Points, in no order, along strands that fork, close into loops and pass close to each other.
In the rows, 128 means zero.
Points whose rows are less than 86.6 apart are linked; no others are.
q276: [208  97 101 152 193 217 134 176  63 127 127  89 107 116  96  78 104 190
 175 142  74 106 121 113 171  17]
q593: [111 160 156 103  80 103 142  88 148 143 119 168 174 139 144 166 151 106
  89 106 167 173 133 103 125 156]
q151: [143 145 119  64  52 119 131  91 157 140  91 142 161 149 106 102  93 122
 128  81 103 122 123  74 136  75]
q255: [200 130  97 139 163 229 181 155  46 144  99  70 162 127 160 145 129 191
 114 142 125 128 124 137 195  96]
q659: [120 154 178 113  75  94 121  93 166 133 119 167 167 136 116 150 147 100
 139 114 165 163 121  95 120 144]
q952: [110 100  77 156 183 121  63 192 103 109 128 161  56 115 132  96  92 116
 143 133  66  65 118 167  91 111]
q408: [109 130 122 122 138 144 176  97 110 161 144 111 160 133 154 172 157 143
  58 147 164 149 144 164 128 167]
q438: [109 137 186 147  96  77  94 132 147 118 138 164 110 122 129 135 152  90
 179 127 152 147 121 111 125 150]
q263: [116 127 190 162 128  81  92 136 143 105 156 159  92  96 120 125 161  96
 189 143 151 150 113 133 119 164]
q946: [177 156 165 170 138 182 155 114 121 133 147 106 132 119 120 167 159 149
 120 159 174 173 155 102 140 106]
q881: [204 117 101 154 176 222 159 159  59 141 115  66 149 116 148 114 117 200
 138 146 112 119 131 124 193  73]
q835: [129 137 114 129  76 101  77 160 147 130 106 167  82 124 104 104  71 103
 172 116  83 112 108  91 103  71]
q212: [199 130 134 152 146 195 146 133 112 125 131  74 134 116 116 125 121 171
 137 147 136 129 131 105 144  79]
q280: [121 135  98  97  89 110  91 169 139 140 100 172  99 142 106  94  59 111
 145  99  76 105 119  99 111  71]
q917: [135 137 155 151 117 122 109 136 150 109 123 135  87 125  89 121 108 138
 164 136 131 125 119 115 105  96]
q42: [171 135 108 147 154 208 179 133  74 157 126  61 154 111 157 147 130 177
 100 144 134 126 131 143 167 115]
q547: [ 98 146 119  68  65  99 142 110 182 145 115 144 178 148 137 122 115  90
 108  80 127 139 117  91 122 154]
q93: [125  98  93  90 155 156 140 129  84 131 122  95 122 144 105  91 104 175
 111 128 101  96 123 146 146  82]
q261: [171 145 122  62  54 147 138  80 142 146  86 125 164 153 105 120 101 139
 128  92 116 131 128  66 138  60]
q622: [ 92  97  69 134 179 106  79 168 102 108 126 146  71 125 138  97  92 110
 133 128  72  69 123 171 115 128]
q266: [134 141 133 144  89 108  98 146 146 125 109 157  80 127  95 117  92 119
 174 133 103 122 109 105 110  81]
q530: [120 108 121 179 177 112 101 167 140 102 138 139  68 110 111 111 116 133
 158 146 114 100 112 160 103 130]
q693: [117 102 147 177 176 107 107 150 142  96 145 137  85 114 119 120 135 126
 164 149 132 116 120 158 118 157]
q146: [ 93 133 154 110  97  60 104 134 163 132 133 154 144 127 148 127 152  55
 146  99 136 143 118 113 117 200]
q157: [121 131 133 155 156 161 170 117 117 139 153 103 148 121 147 163 164 146
  79 149 169 148 145 156 131 155]
q358: [117 152 164 119  65  94 126 105 161 129 107 160 146 135 103 135 120 107
 153 108 137 146 121  81 126 129]
q796: [215 111 105 160 195 226 138 170  59 121 115  76 137 119 127  87 111 206
 166 143  89 114 124 122 190  39]
q893: [ 85 103  91 120 180 120 131 124 120 117 145 102 145 141 154 122 142 143
  86 140 130  87 136 182 138 185]
q920: [ 77  95  66 106 152  81  98 159 121 114 118 129 114 133 157  98 107  84
 114 102  73  94 133 159 116 173]
q979: [114 134 170 124  59  66  98 146 173 131 133 161 108 119 121 127 136  58
 190 119 128 155 118  91 121 153]
q386: [ 87 131 146 125 136 100 135 114 126 119 144 146 158 142 159 157 165 109
  94 131 159 137 136 156 120 199]
q395: [149 165 204 143 105 132 127 106 143 117 135 151 131 129  91 157 146 123
 145 143 182 183 127 100 116 120]
q295: [106 123 149 150 145 105 109 129 142 107 132 131 110 127 116 128 133 130
 144 143 141 117 121 136 120 158]
q361: [111 122 169 189 200 121 131 142 124  96 173 133 128 106 142 149 178 117
 124 152 166 149 132 175 115 198]
q980: [107 145 136 108 116 128 177  77 114 162 133 134 165 137 165 191 160 126
  66 138 167 170 150 147 126 165]
q122: [143 139 131 109 106 148 148  90 126 139 117 104 148 139 115 142 127 155
 107 128 141 123 134 117 133 106]
q737: [ 69 104  97 127 182 127 147 129 111 128 154  98 151 145 174 146 160 149
  70 140 144 101 140 199 128 213]
q460: [138 147 111  59  69 135 175  70 133 171 113 133 194 146 148 158 132 124
  79 100 145 136 142 103 138 123]
q760: [129 115  95 166 158 117  59 197 118 106 120 167  43 105 116 105 102 115
 161 135  84  73 115 151  80  95]
q225: [116 115 173 178 135  69  75 161 142 103 152 158  59  92 120 129 158  82
 196 155 130 129 111 139 106 164]
q746: [182 135 123 159 153 203 172 125  95 154 136  75 152 117 143 160 149 164
  96 150 151 144 148 136 162 117]
q508: [106 126 192 173 169  98 109 139 124  92 166 154 121  99 151 145 190  98
 152 149 174 169 124 168 109 215]
q131: [184 121 128 151 152 180 145 137 127 118 134  90 104 112  98 102 106 174
 151 146 122 120 128 108 141  58]
q351: [ 96 129 116  87  78  80 130 131 176 140 109 144 160 142 141 115 112  74
 118  78 114 135 109 108 127 168]
q343: [127 131  85  84 101 118 115 134 121 133 105 150 110 159 104  90  61 135
 133  95  69 109 124 105 128  50]
q688: [103 131 103  92  99 135 153  88 127 144 126 125 173 146 160 142 137 134
  69 120 136 112 142 133 135 158]
q339: [112 130  91  67 100 133 151  90 117 152 112 110 182 150 145 124 125 142
  79 105 118  99 133 130 141 137]
q834: [145 141 184 170 114 114 110 139 161 105 126 142  92 110  82 131 129 124
 178 139 141 139 110 101 112  97]
q903: [123 101 102 165 181 133 109 157 130 110 132 134  72 115 106  97 105 144
 154 148 102 101 117 151 102  97]
q189: [121 125 139 191 190 165 158 135 119 133 173 109 150 108 147 153 176 147
  92 165 167 144 158 165 139 176]
q937: [ 73  84  60 124 186  90  94 154 108  99 131 122  99 132 154  95 110 113
 124 129  80  79 124 181 121 167]
q427: [175 137 142 117 111 168 159  98 120 143 125  87 148 131 123 160 140 155
 102 131 153 140 138 110 137 100]
q135: [126 115 136 183 132  80  61 180 145 109 137 164  37  87 124 117 153  74
 189 152 103  99 115 140 100 138]
q6: [124 145 137 105  54  93 120 128 172 142  98 160 134 139 111 110  96  89
 151  95 115 131 116  80 121 114]
q591: [ 91 139 165 136 134  79 116 112 122 115 150 153 150 132 162 159 178  86
 117 128 164 162 131 151 116 221]
q780: [158 148 120  74  67 157 177  64 121 177 105 122 177 141 138 180 139 130
  83 124 146 156 138 102 143 111]
q347: [ 89 119  94  86 108  85 119 132 159 126 112 137 154 147 141 101 111  98
 114  91 105 111 126 122 131 169]
q91: [113 114 103 105 135 134 127 120 123 118 123 104 124 144 118 101 105 159
 114 132 114 101 132 151 131 107]
q752: [ 76  94  82 128 180  98 119 133 124 102 133 110 120 137 149 111 136 130
 117 140 112  86 132 183 123 176]
q628: [126 120 115 175 146  94  54 188 132 111 130 158  40  95 130 116 131  92
 173 145  94  79 116 145  84 119]
q876: [140 151 200 161 102 108 116 113 154 115 123 145 109 122  92 145 135 123
 164 139 168 163 114  97 116 115]
q916: [106 136 199 147 137  88  98 123 127 108 154 156 124 118 147 152 182  88
 147 144 179 174 121 151 112 203]
q810: [107 121 143 191 209 156 141 155 126 110 177 126 134 105 142 138 169 147
 108 153 160 142 146 176 131 194]
q321: [ 91 137 128 116 127 116 136  97 138 123 128 125 170 140 156 149 145 127
  84 128 138 121 138 147 124 169]
q233: [108 126  84  60  97 128 140 108 129 141 109 125 171 159 131  90  99 139
  98  97 102 104 136 119 146 103]
q533: [112 118  90  63 102 128 127 112 112 143 104 128 140 158 114  86  82 141
 122  96  82 110 126 109 145  71]
q704: [165 160 176 154 121 157 145 112 134 120 144 121 131 120 104 158 146 140
 131 145 170 178 138 102 115 111]
q970: [193 142 129  97  89 178 178  83 118 173 112  94 156 138 146 193 136 150
  89 133 158 165 133  98 145 101]
q661: [110 147 115  69  73 117 157  94 162 147 105 139 195 154 141 134 121 114
  92  84 140 129 135  95 135 138]
q284: [127 100 102 150 186 153 131 153 114 122 141 103  96 118 108  89 107 163
 129 144 108  94 128 164 129 103]
q147: [102 133 153 113  69  66 105 137 169 136 133 157 124 124 132 120 133  53
 169  92 126 148 128  95 122 179]
q239: [145 124 137 138 139 148 130 131 135 113 128 108 102 126  87 122 106 159
 152 138 125 116 131 123 117  82]
q365: [197 148 136 176 149 206 157 125 111 134 150  80 140 120 130 149 150 164
 128 156 153 158 148 114 152  94]
q770: [138  93  92 121 186 173 141 149  85 127 140  88 109 117 105  76 108 174
 123 135  99  95 129 153 147  86]
q167: [104 113 120 126 130 108 126 124 135 116 128 122 131 142 121 121 120 140
 127 132 117 105 128 143 120 145]
q341: [ 79 110  75  90 130  97 112 137 135 124 120 131 137 139 149 107  98 109
 110 107  83 108 126 142 129 162]
q218: [130 158 159 115 109 122 176  68 121 156 138 152 150 127 146 196 174 127
  85 145 178 206 147 130 116 152]
q942: [194 111 113 139 171 195 140 153  99 124 132  79 100 117  95  79  95 179
 165 140  93 112 124 118 148  35]
q96: [116 131 103  77  76  99 127 124 161 143  95 146 139 148 111 100  72 101
 131  73  91 123 120  90 123  99]
q714: [129 165 171 105  94 111 154  74 135 147 127 168 160 135 145 190 166 112
  94 129 189 203 135 105 117 144]

A fork is a point with three links, a tip a point with one. Leave the first point through the second and follow the links. Name the first fork or tip that comes.
q508, q361 => q261
q42, q255 => q131
q780, q460 => q937
q276, q796 => q365
q920, q341 => q122
q946, q704 => q917
q628, q135 => q146
